Each row is a point on a tangle of strands that fork and nearly touch. The rows are in no order.
Two points are linked if the straight distance between their rows is under 85.1. Some points are linked to none.
mobiv: [ -5  24  -5   0  23  20 -30 -45  30  -9  33  -1 -44   6 -15   7  27  24
   4   0 -24  12 -11 -14   1  -4   3  -9  25   1  10]
mopa: [ -6  25 -19  -7   0  11  21   7 -25 -30 -18  41 -11  30 -43   2  -8  10
  -4   2   2 -21  -9  15 -10   5 -12 -43  -7 -14 -35]
gode: [  8  13   9   9  25  -7 -29 -14  11 -20  25  -4 -34 -30  -4   6  23   4
  37  17   3 -21 -19 -10   0   1 -10 -10 -24 -11  31]
Ruv: [ 17 -36  12  13  19   0 -39  21 -39  -1  -7 -14  -3  -1  13  16   1   2
  31 -21  14  36   2   8 -18  -4   2 -24  -4   4  33]
saso: [-16  -8 -48 -12  12 -11  19 -27  16  -1  33 -19  35  13 -20   9 -10  -2
  -2  -9  -9  46  20  -7  15  29  40   1  -3  12  -5]
nuva: [-35  22  10  14 -18   6  13   7  -9  -6 -54  -3   1  -8   4 -18 -10 -26
   6  21  -6 -55 -14 -21  -9  26 -30  11 -15 -30 -52]
Vuduf: [-11   0   1 -13   1   9   9 -13   0   6  -2 -37 -28  46  21 -20   2 -21
   3   5 -17 -44   8 -19  -5  15 -20  29  -2 -22 -42]
vev: [-32  34  12  -9 -29  -5  17  -6 -16 -11 -39  12 -18   5  -2 -15   9 -11
   3   9  11 -63 -10   1  -5  18 -29  -5 -34 -19 -48]
paduk: [  3  21 -62 -21 -15 -30 -10 -42  30   4  31  32  15  29 -31  -9   7  13
  -9   9 -11  26  30  -9 -11  10  21 -21  10   2   5]
tum: [-16  -9  22  10  -9  38  21  13   6  -1 -19 -13   8  -2  25  11 -22   6
  -9  -2   7   4 -37 -12   5 -31 -15  -1  20  10 -28]
vosab: [  8 -16  -5  -2 -27 -17  -2  35  -2  35 -21  31  18  -8 -13 -11 -21 -39
 -11 -20  -2  23  27  32  -4  34  27  18 -20  -5  12]
riz: [ -2  28  11 -31 -50  13  49   1 -18 -21 -21  18 -22  25  -9   6 -14 -19
  -2  -3 -21 -33   7   9 -13  -2 -13   3 -36  20 -19]
Pok: [-11   5 -10  10 -22 -23 -12   3   7   8  16  40  -7  10 -45 -14  27   3
 -13  27 -28   3  31 -38 -42  11  20  10  15  10 -14]
lelu: [-38  -8  -1   0  12  17 -28 -13  -8 -22  15  -9 -49  27   5  -2  23  -5
  39  -3  -3 -25  -3 -26 -20  10 -25 -14 -24 -25 -32]
ralek: [ 12  20  -5  14   3 -24   3 -22  -1   6   9  25  -4 -21 -29  17  23  -9
  -3  -9   6  18  10  35  -1  30  37   3  10   5   3]
vupov: [-16 -23  21  18  13  53  11   9 -12 -14  -6   1  -2  -9  -6  17 -13   9
  -4  14  -4  21 -59   0   3 -23   3 -29  22   3 -22]
barur: [ 23   5  22  17  -6  16 -11  22 -16 -39   6  19 -23  10 -16   2  -6   6
   7  20 -10 -13  -8  -1 -14 -29 -10 -39  14  -8  10]
Vaf: [ 23 -18  35  31  21 -24 -29  19   7  20 -31 -49  12 -44   1  -6   9   7
 -24   8   2  -5 -15 -33  18  -4 -19  20 -18  16   2]
Gures: [  7   0  -6 -22  -2  18  22  16 -19  23 -15  18  58 -11  29  10 -43  -2
  27   9  12  23 -23  33  -1  -4  18 -42  26 -15   9]
Zudab: [  4   0 -19 -26   2 -16  13   3  -3  -9  36 -36 -20  27 -23   2  16 -16
  12  -9 -14 -11  37  -3   6  24   1  31 -10   7   8]
povi: [ 13   6   4   5 -36 -16  16  25  24  -1   7  42  15  20  -4 -20 -22  11
  14  43 -28  10  16 -40 -37   4  13   2  18 -16   2]
koz: [-23   3  -8  33 -17 -22  12  23  12  29 -22  38  32 -31 -38 -20  -3  -2
 -24  26 -32  11   4 -15 -12  23  10  30 -25   2 -18]
dekad: [  7   6 -11  -1  -4  -1 -10   0  32  -1  21 -12   0  24   8 -10   0   0
  10  10 -10  21  26 -23   5  -2  15   8  23 -18  17]
nuni: [ 11  -3  26  19   0  -7 -17 -16  -5  13 -10 -10 -17 -26  28   4  27  11
 -28 -16  35 -22 -11  21  11 -35 -37  10   4  24 -17]
selav: [-21  -2 -50 -16  17  -3  -7 -19  15 -20  35 -30  22  28  -7   9  -1  -9
  15  -7  -7  48  24 -19   6  20  15 -20   1 -17  -3]
kibes: [ 10   6   0 -15   9   8   6 -18  -5 -11  12   8  -5  -7 -26  -3  13  25
 -16 -17  -6   8 -19  12  15 -34  -1 -25 -18  58 -29]
reg: [  9  18  14 -31 -24  19  17 -21  29   8   7   5 -19  28 -15 -17   3   3
 -27   9 -47 -21  16 -15   1 -24   2   2  -4  44 -28]
nise: [  5  12  10  -5 -10  -4  24   9   0  -1 -37 -11  -5  25   6 -14   6 -26
  -4  15 -23 -52  10 -29 -17  32 -14  28 -16 -24 -41]
dola: [ -2 -36   4  -5  25  17 -32  16 -44  28 -10 -20   7  -1  44  19 -18  22
  17 -23  37  25   9  10 -14 -23 -16 -30   8  15  42]
Dava: [ 22  -3  10  15  24 -14  -9   2   3  17  -4 -53   0 -43   9   1  15  11
 -12   2  11 -30 -15  -5  17  -5 -39  33  -8  10   5]
gobuv: [ 30  38  -4 -22 -13 -22  29 -53  32   0  -4  23  -1 -16  -6  -2  30  14
 -25  -4  16 -22 -12  44  19  -5  10  18   9  20 -19]
lop: [  8   1  -4 -26 -29  -4  20 -51  56  12  12  13   0  33  -5 -15  -1  21
 -39  -5 -43  -9  22 -12  -7  -1   6   0   8  12 -19]
Saguk: [ 30  -5 -14   7  -1 -28  23  -4  24  34  14 -12  20 -18 -22  -4  16  -3
 -36 -14 -11 -12  14  28  19  49  19  43 -17   5 -12]
Zepuv: [  0 -31   5  -1 -11 -13   8  27  -3  31  -4  13  35   5   0   3 -30 -37
   2   0   5  51  17  20   0  33  44  14  10 -17  21]
veves: [-19  -1  -3  19  28  15   4 -13 -37 -10   1  25 -12   6  32  36  -9  12
   1 -15  42  14 -19  43  -6  -5  -5 -27  53 -23 -13]
dos: [ 14  22  -4 -30 -42  14  52  -3 -13 -27 -19  50  -6   8 -22  16 -24   7
  -8  -2 -22 -21  -8  29 -14  -9   3 -18 -14  11  -8]
pesu: [-34 -23  -6  -3  15  -3 -12 -30 -23   9  12 -28 -10  -1  11  11  19 -14
 -16 -33  27  19   4  15  22   6 -15  11  -6  19 -31]
Vafin: [-14 -34  -5 -32   2 -17  -6  10 -22  35 -26 -28  35 -18  -4 -12 -20 -28
   0 -22  16  11  -4  15  28  15  -7   8 -27   6   8]
Purof: [ 47 -12  10 -17  -9 -14   6  32  -7  18   8   8   7  20  11 -17  -1  -9
  -4 -16   0  29  28  26 -12 -29  30   8   1  43  29]
Dal: [ -8  37  -9   0  22   5 -24 -50  38   1  33 -10 -39  22   5 -16   6  19
 -10  13 -19  -1  -9  -8  16   4   2   6  43 -25  19]
Dumi: [  2   5 -22 -12  -7  -6  37   1 -10 -34 -15  57  -1  21 -31   9 -32  16
 -28  -3 -28   1   7  22 -22  -9   4 -36 -11 -13 -19]
legum: [ -2   7   9 -23 -12 -12 -12 -28  10   0  -6 -19 -32  40  -6 -32  10 -14
 -11 -22 -13 -26  15 -20  -8   0 -25  -1  -3  -1 -35]
Nafig: [ 45  23  32  13 -11 -19  -8  10  15  16   7   2  -4 -10  24 -11   9   9
  -3  -4  24 -14  13  27   9 -28  19  38  23   3  47]
dunoz: [-21  -3  29  27  15  38  -9  26   6 -27 -12 -26 -12 -11  19   6  -9 -12
  40  26   0 -16 -27 -47 -13   1 -21  -4  -6 -20  16]
kivu: [ -3 -26   4 -20  -5   5  -3  20 -26  23 -34 -24  30   1  41  14 -30  10
   2 -23  22  15   5  17   7 -31  -6 -12  15  29  27]
fevit: [ 10 -17   5   7 -36 -15  25  29  24   7  -4  33  26   7  13 -13 -20  -2
 -10  16 -29   1  14 -24 -23   8   8  24 -14  -8  -1]
kime: [ 14  15  -5 -35 -14 -15  17 -27  13   1  20 -28 -20  24  15  -9   6   4
   3 -18   2 -38  11  21  17  -7 -12  25   5  10  -2]
vilon: [-18  37  -8 -13 -25   9  12  -8 -15 -26  -4  24 -24  11 -30  -9  12  -9
  17  -1  -2 -30   1  -8 -11  23 -10 -16 -19 -12 -34]
livid: [  0 -23  -9 -17  10  -8  30  -5   0  32 -12 -24  43 -15   4  -6 -23 -15
 -11  -7 -11  14 -11   5  33  17   6   8 -16  -5 -11]
furur: [ 17 -14  16 -15   3  -5 -16  11 -18  22 -27 -28  24 -23  43  16  -8  17
   1 -18  35  -7   5  26  16 -41 -16  18   5  36  37]
Kasib: [ -6 -11  -8  -9 -21   4   9  26  -5  13 -31   7  38  -2  24  13 -26  -7
  23  -2  22   9 -15   9  -1   1  -6 -24  18 -29  11]
Rup: [ -2 -16 -23 -14  19 -12  -6   1 -12 -10  28 -45   9  24   3   4  10  -6
  24 -28   2  17  33   3  10  22  10  30  -5 -16  30]
sok: [  1 -13  19  45  21  -7 -32  16  12   2 -28 -32  27 -37  -4 -15   1   1
   4  13 -10   0 -11 -49   3   7 -24   4 -13 -17  -5]
zevap: [ 23 -29  37  24  28  -4 -15  17 -45 -16 -23  27  -8 -10   0  -7  -3   4
 -11  -5   0  -7  -3  36 -17 -25  10 -37  17  10 -11]
Pozig: [  1   9  -6  -7  15  17  19  -5  -9  16 -17  -6  62  -6  32  10 -34  25
  26  20  10  41 -21  15  17 -19  13 -29  12  -6  20]
Samo: [-26 -10 -11  18   5   5 -28   2   0 -25  -1 -17 -18  35  12 -11  10 -16
  40  -2   1 -12  13 -36 -17  25 -33  -7  -3 -43  -6]
zik: [ 21  -3  21 -20 -18   6  -4  15   3  -9   1  -5 -23  39   3  -8   3  -3
  -8 -21   5 -10   1   0  -5 -36 -16  -5   4  37   4]
Doros: [-19 -16  15 -12  30   8 -23  21  -8 -13  17 -16 -46   1  28  15   3   3
  43   6   6  -3 -19 -39  -4  -3 -10  -5 -23  -5  77]
gadi: [ -4   6  17 -27   8  28   1 -34   1 -21  35  -9 -31   0 -16  14  14  15
  -3  -3 -16   3 -21   3  11 -38  -1 -13  -9  54 -12]
vodi: [-11 -31   3 -17   7 -17  -3 -18 -17  33 -16 -30  18 -16   5  -6   6 -20
 -30 -40  22   1 -12  13  27   2 -28  25 -19  25 -22]
Misoz: [-13 -26  12  15  43  26   9 -19 -50 -12  10  26 -30 -16  28  34 -12  20
  -8  -4  36   9 -33  50 -11 -23  -9 -33  13  -1  -9]
sebo: [ 26  21   9 -20 -30   2  19 -22  58   4   8  19  -1  26   9  -8  -3  29
 -28   9 -16  -3   6   4  -5 -16  17  -1  27   1  -9]
zari: [-16   4   6   6  15  13 -20 -48   8  -1  42  -1 -39  -1 -37   1  43   5
  -4   9 -24   0  16 -15  -9  20  25  -1   8   5   2]
tapap: [ -1  16  -6  -2   2   0  -9 -30  50  16  30 -18 -12  43  12 -15  -1  21
 -15  26 -27  -2  14 -27   1   6  22  17  40 -26  13]
nasif: [  6  10   4  -6   7  -1  -2 -26  10   2  -9 -25 -22  -7  -3 -30  21  11
 -18  -7  -2 -59  -9 -15  10 -17 -47   3 -20  21 -59]
Fal: [-32  -7  10  12  -8  19  -5  31   2 -15  -2 -29  -6  38  23  -8 -11 -25
  33   1  -9  -1   6 -26 -13  14 -12   7  10 -34 -10]
tize: [ 16 -26  25   9  39  11  -1   1 -45 -21 -10  15 -25 -10  24  12 -13  25
 -13   3  13  -7 -19  41 -14 -50 -10 -34  32  13  12]
riv: [-20   8  11  -6  -4  11 -15 -26   4  -4  33  13 -35  31 -49  10  34  -7
 -21 -10 -23   5  20 -12 -34  16  31   0   8  14 -15]
kerid: [  0  16 -18  -3 -27  -7  -1  33  10 -11  30  31   5  42   7  -6 -16   0
  42  45 -17   8  34 -34 -24   0  29   6  22 -22  31]
Rovoz: [-25 -13  13  19  21  14 -20  34 -13 -18  -6 -12 -28 -11  36  22   3  -3
  48  12  16 -19 -26 -28 -12  10 -11  14 -12 -24  56]
Ved: [ -2  -7  29  36  14  35   6  11 -14 -39  -9  21 -21  -7 -19  18  -5  16
   3  26 -11  -7 -46  -2 -13 -24  -1 -34  20 -16  -7]
koze: [  4   7 -23  -4  -4 -18  38  12 -10  19  -2 -32  35 -11  -4   2 -14 -13
  -5   5  -3 -22 -11   3  34  40 -17  13 -24 -10 -16]
Zulos: [-24   4  -6  21  13  22  -7  -8 -17 -21   6  12  -7 -25  -2  33   4   1
  26   3  24  30 -27  25 -10  26  12 -11  16 -23   8]
kas: [-51 -11  12  17 -15  23  25   2  -1   1  -7 -15   0 -21  31  12 -19 -19
 -17  11  25  -9 -37   0  18  -1 -24   8  27 -15 -20]
maged: [-32   0 -21   2   9   9  -1  12  -4  18   6  30  30 -10 -44  16 -20 -29
  -1   5   9  53   3   9  -5  42  35 -29  -1 -16 -11]
Bif: [-26 -21  -3 -22   1  17   4  -5   2  21  -8  23   7  26 -39   4 -11  -4
 -52 -51 -19  32  13  30  -8  10  23  -3 -26  36 -30]
musov: [ -8  17 -60  -9  17  -8 -20 -26  17 -15  41  14   1  20 -43   9  11   4
  16  -6  -8  48  28 -15  -8  12  15 -29   5   2  -1]
tun: [-27   1  -7  15   8  18  -1  -6 -17  -5   7  25   0 -18 -38  29 -17 -22
   7  16  18  33 -27  16  -3  41  27 -32  13 -35 -12]
vasuk: [-28   0  -6   0  40  22  -4  -7   6   9 -10 -22  11 -29  39  20 -17  29
   7   7  33  14 -12 -22  13 -14 -19   9  -1 -25  28]
pubi: [ 11  -4   9 -11  -2   3  -2  12 -41 -11  -4   9 -10  -9 -26  -9  12   9
   4 -18   7 -34  -4  17  22 -26 -21 -28 -47  67   6]
deref: [ 11 -15 -27  10   7 -40   0   9   3  28  16  -2  32 -30 -32 -17   8 -14
 -28   0 -20   5  27  -9  13  38  25  33 -19   1  -3]
teg: [-13   3 -32   0 -34  -1  10  44 -24 -25 -33  35  12  27  -2   8 -19 -16
  30  -5  -1 -14   6   3  -9  17 -25 -42   4 -40  -1]
Difil: [  9   1   8  32  -9 -14 -25  49  13  10   4  -6  21   7   9 -25  -9  -7
  13  38 -32   8  25 -55 -25  -3   4  20  22 -14  16]
Fofu: [-18   4 -10 -11  -4  -2   8 -28  17   7   8  -4  -6  18 -30  -5  27 -19
 -34 -15 -19 -16  25 -13 -19  21  20  27   7   2 -26]
rez: [ 14  16  -4 -29  -6 -22  -7 -23  16  12 -14 -10 -18  17 -17 -40  16  -1
 -14  -3 -21 -52  17  -7  11   0 -38   1 -31  17 -26]
danil: [ -1   4  -9 -13   1  -8  24 -25  -8   0  15 -30 -16  -3  43   6   7  14
 -26 -21  27 -40   5  20  29 -18 -38  35   8  15   0]
Tov: [-24  -2 -14   4 -21 -21   7  20   4  44 -18  48  29 -27 -37   2 -27 -20
 -30  10 -18  17  16  20  -3  46  23  32 -33  -6  -1]
rop: [-45   7  -1   1   4  18  48 -13  -6   4   6 -26   6 -15  18  17 -19 -13
 -10  20   5 -26 -37   6  35  19 -18  21   7 -16 -34]
med: [ 43  17  26  23  15 -12 -28  -7  -4   5   5  10 -21 -33  11  -4  32  10
   5  -4  25   7  -9  35   2 -16  18  20  24   2  30]
tukil: [-12   1  -6   7  -7  -7  43  -7  31  12  10 -14  12   3 -20   1   6  -9
 -28  13 -36 -16  10 -11 -14  46  37  40   9  -2 -27]
vot: [ 10 -24  28  38  -3  -7 -40  33  -6  17 -39  -3  13 -28  -4  -4   8 -14
 -12  -5  10  31 -12 -14 -14   3  -1  -7  17 -15  -9]
noko: [-21  -5 -37 -15   7 -15  28 -16  15  -1  16 -13  30   9   5  22 -25 -17
  13  -3  10  41   9  24  14  39  47   7  11 -14   6]
Zesur: [-11 -27  19  11  -4   7 -13  12   3  -7  10 -41 -12   7 -10  -7   4 -18
   0 -10 -24  12  15  -8   3   2  20  19 -10  31   1]
Gusa: [ 17   0 -15 -36 -16 -37   1 -35  25   0  10  -5 -10  34   0 -18   8   5
 -15 -45  17  -5  19  20   3 -11  -9  19   8   2  -9]
sofo: [ -8  14 -22 -12   2  -1   4 -12  19  -2 -17  20  10 -14 -37 -21  15   1
 -25  -8 -14  -6   1   0  10   6   4   2 -35  24 -16]
kabil: [  1  17  -3  10  27  15  -8  -3  22 -14  30  -3 -13  -4   0  -2   5  11
  28  15   0  27   2 -11  -2   5  28  19  25 -25  32]
Veg: [ 23  -4  32  20 -16  -4   0  39   8  19 -64  15  28 -35 -11 -19 -11 -10
 -20   2 -14  -3  -8  -6  10 -15 -11  -9 -28  25   8]
pur: [ 52 -24  11 -12  -2  -8   1  23   6  29 -12  -1  36  27  30 -11  -1  16
  -9 -33 -10  45  25   8 -14 -39  23  -7   6  27  19]
mibe: [ 16   5  19  12 -17  -7  11  37  13  17 -41  16  33 -60 -23 -19 -13 -17
 -23  28 -15 -22 -13  -9  23  -2   7  11 -30   7 -14]
Zak: [ -3  22 -10   0   8 -10 -19 -22  16 -11 -16   0  -1   0  17  -6  17  26
   7   0  22 -21 -12 -23   6 -30 -58 -18   5 -16  -8]
Zute: [ -1  -1 -14   6   5   7  -7 -15 -16 -11   3   3  -4   5  30  22   9  12
  -1 -24  35  10  -6  16  -4 -26 -26 -15  27 -16 -13]
fod: [ 18  13 -18  -6  -9 -29  -2 -20   2   4  31  35 -19  12 -33   1  24  -2
 -29 -17   6  20  34  15 -20  14  46   4  20  16   0]
Buku: [ -7  19   7  18  25  18  -5 -14  -9 -21  16  17 -34 -32  19  21  19   2
  34   9  33  -4 -31  30  -5  16  13  18  22 -34  34]
Tiso: [ 25 -11  29  -7   2  11 -11   8 -26   4 -22 -12  -2 -18  31  11   2  17
 -22 -11  36 -14 -14  13   7 -58 -37 -10   3  51  11]
fefiz: [-13  24 -21 -30  -7  20  13   2 -22 -32  36  16 -12   8 -39   2  -8   1
  25  19 -16   1  11  -9   6  -4  15 -31 -30  31   5]
kepi: [-12   1 -17 -14  16   9   1  -9 -13  -5  23 -31 -26  -3  51  11  -2  15
   2 -21  40 -17  12  10  20 -24 -30  33   9  -3  33]
Kep: [ -6  -7  16  29  15  10 -35 -26  -2 -14  16   9 -52 -27 -11  19  36   8
  15  -1  19 -25 -32  -3 -12 -12 -16  -6 -16  -6   1]
tirir: [ -3 -13  30  15  15   2  -2 -11 -13  10  -1 -34 -12 -46  11   7  11   5
 -23   0  22 -23 -28  10  27 -10 -21  35 -14  31 -17]
zis: [-36 -11  16  17   4   7 -21 -30 -11 -14   8  -5 -31 -12 -19  -2  31   2
  11   0   3 -23 -18 -10  -2  10  -6  -2 -24 -12 -32]
Vomi: [ 18  18  23  33 -28 -23  -7  31  -4  -3 -44  21 -13 -20   2  -4  10  -6
   0   3  29 -28 -23  26 -11  -8  -7  -7  20 -18  -6]
goz: [ 32  13  25  15  12  28 -13 -16  -1 -14  19  29 -35 -18 -21   9  22  25
 -10  16   0   6 -29  25  -4 -24  18 -22  30  16  10]
gik: [ -3  -8 -14   3   8 -25  14  10   6  26   8 -10  49  -7   4  11 -30 -32
  11  20  12  36  13  19  13  49  48  18  17 -42  27]
duze: [ -5  -3 -37 -27 -12 -19  11   6   1 -15  14  -5   1  42 -21 -18  -3  -7
  -1  -8 -30  -8  47 -10  -2  28   1  11 -30   2  -7]
tikir: [ -9  -5 -21  11 -21   4   0  35 -16  -9 -31  16  16  27  36   6 -17   0
  14 -12  18 -13  -8   6 -21  -1 -24 -27  38 -42  -4]
Leleg: [ 16   5   8  21   9  -2 -22   0  -9  -6  12   1 -16 -54 -27   4  20  -2
  28  20   7 -11 -11  -7  16 -11   0 -11 -42  26  21]
feze: [ 11  11  10  -6  -1 -15 -19  11 -29  -6 -20  -4  -4 -38 -16   1  16  -1
  24  -6  21 -26  -9  17  18 -18 -22 -19 -35  36   9]
Ral: [  4 -23  22  37  15   0 -38  31 -14  -8  -6  -3  -7 -13  -8   5  17 -14
   9 -17  12  19  -7 -10 -13   0   1  -3  -9  -4   3]
kebi: [ -4   9  13  16  20  -3 -22 -36   2  -9 -15 -25  -3 -34   6 -12  23  17
  -2   4  16 -33 -21 -22  15 -15 -46   3  -2  -3 -40]
fupip: [ -9  -4 -22  -5 -26   1   3  29  -7 -26  -1  24   7  41 -11  -9 -10  -6
  18  -7  -5  -1  28 -27 -16   2  -5 -23   6 -26  -4]
Zutu: [  4 -31  -3  -3 -24  -4  16  24  30   4 -24   7  46  25  21  -5 -33  -3
 -15 -12 -18  26  16 -13  -6  10   7   0  -6 -16  -5]
giri: [ 21  16   3  -4 -10 -10  -6 -32  37   7  32  15  -6  23  -3 -10  20  14
 -22  -5   2   5  20  16 -11  -7  40  21  37   4  -2]
raru: [ 29  17  18   9  -3  -1   8 -18  -8 -11   7  32 -14  -6 -23  19  17   7
 -20  -1  12   4  -8  44 -11  -2  35  -6  36  11 -18]
podu: [-11   2 -18   1  10  12  29  -9  26  -3  -4 -21  55   0  29   5 -36   8
   1  20   3  34 -27  -9  28  -4  29  -1  12 -14   5]
mides: [ 22  23  22   9  28  14  -8 -21   5  -3  20  21 -43 -34  21   2  32  19
  24   4  24   1 -33  28   5 -11  18  16  17  -8  47]
mep: [-24   2  -9 -10  -3  16  37   8 -25  21   2 -42  25  -6  18  14 -20 -11
   2  21   2 -33 -15  -5  39  16 -43  11  -7  -7 -20]
Tele: [ 25 -22  23  27 -14 -13 -16  39   7  23 -51  17  37 -16  -9 -15   0 -10
 -25 -20   2  13   4 -11 -14  -6 -13 -16 -12   7 -17]
tugif: [  3  27  -2  27  16  14 -13  20   4 -15   8  20 -14 -21  25   8   2   8
  42  23  14  18 -16   5  -5  15  24  11  20 -40  52]
kef: [ 21  13   3   8 -21 -23 -10  45   3   8  -8   0  11   8   4 -34 -16  -4
  20  59 -33 -20  31 -58 -21   1 -12   7 -11  -7  16]
Konor: [ 16  22   3  32 -21 -23  11  25  16  17 -28  46  31 -63 -26 -14   2  -1
 -18  36 -14  -8  -2   2  -3  13  19  16 -17  -5  -5]
zede: [ 31  15 -33 -26 -24 -43  -7 -40  41  11  13  20   2  37  -6  -7  15  11
 -17 -21   3  12  39  11  -1   1   6 -18  -4  -8  -3]
nam: [ -3 -19 -15  -2 -10  15  22  13  30   0 -18  -1  63  18  23   0 -30   5
   6   3 -14  46 -10 -19  -3   6  25 -25   3 -28   3]
pip: [-29  -8  18   7   6  30   6  27 -15 -10  -4 -39  -3  10  30   8 -20 -15
  24   6  -5 -20 -20 -27  -4   2 -21  15   5  -8   5]
lir: [-15 -11   4  -9  29  33  -2 -22  -7 -16  36 -10 -29  -8  16  27   0  13
  14  -8   2  13 -30   5  17 -35  -7  -3  -4  32  11]
fusil: [-13   7 -20   9  21  -6 -20  -7 -18 -13 -12 -15  25 -43  -2  12   7   9
  45  17  11  24 -13 -18  18   4 -21 -19 -32 -13  24]
nokem: [-23  -7  -3 -18  22  41   1  -1  -9 -12  26 -20 -24   4  35  11 -17   8
  24 -16  18   8 -12   0   3 -24  -9  10   9  10  37]
Ren: [-42 -35 -24 -13  27   1 -29 -27 -33   8  10 -14  -5 -18  25  15   6 -14
   2 -32  40  24   1  18  17  11 -23 -26 -16  -2 -14]
duti: [ 13  20 -22 -11 -21 -25   2  26  10  -3  19   2  11  13  -2 -18 -14   1
  39  49 -23 -17  44 -34 -10   9  -5   9 -10 -26  26]
dudi: [ 12  -2  -2  11  -2 -19  38 -29  31  31   7 -11  15   1 -10   5   9  -1
 -57  -9 -14 -10   2  15  10  39  39  57  11 -13 -14]
Vol: [ 22  -2  20  34   4 -10 -39  25  26   9 -11 -28  17 -19 -13 -19   2   2
  -8  32 -25   7  16 -57 -10  -7  -2   7   3  -9  20]
ropif: [-25 -33  -5  -7  10  21 -16 -12 -36   5  -5 -11   7  -9  35  24  -2   5
 -14 -32  32  26   1   9   1 -28 -41 -36   1   7 -16]
kap: [ 59  10  25 -13 -20 -14   7  15   6  12  -1  10  -7  13  25 -13   8  -3
  -7 -13  12  -5  12  35   3 -33  26  26  12  41  40]
gos: [ 10  -7 -13  -1  14 -18 -23  10  16  -3  33 -47  11  31  19  -5  -5  -1
   3 -15 -11  37  25 -13   4   6  23  29  14 -26  42]
Pev: [ -1   0  24 -30 -34  13  40   0   9  -2 -13   7 -10  23  -3  -4 -20  -4
 -17  -6 -61 -29  12 -11  -6  -7  -8   8 -35  33 -27]
latu: [ 22   5 -10 -23   6   1  13  10 -26  -5 -17  30   6  -2 -20  -4   5  12
  -6 -17   4   5 -15  32  15 -24 -12 -42 -35  48  -5]
bim: [ 42   4  12   9  14  10 -21  13 -18 -26  28  21 -35   6 -23  -5  10  17
  10  24  -7   6  -3  16  -3 -32  10 -36  17  18  35]
Pom: [ -5   0 -26 -29 -31  -1  10  24  -7 -13  13  -6   4  42  -8 -13 -13 -21
  31  -3 -17  16  42 -22 -10   7   5  -3 -22   5  11]

A fork is a point with three links, a tip a point with one. Leave the first point through the second and follow the links. Name the first fork or tip that comes.
raru / goz => zevap
zede / Gusa => Doros
Dal / mobiv => deref
deref / Saguk => dekad
ralek / fod => Zak

Follow the links from the first point to the second, and from the first to the third. Name the last point that the two ways share.
maged / pur / dudi => Buku
Nafig / deref / Gures => dekad
Dal / kap / tirir => dekad
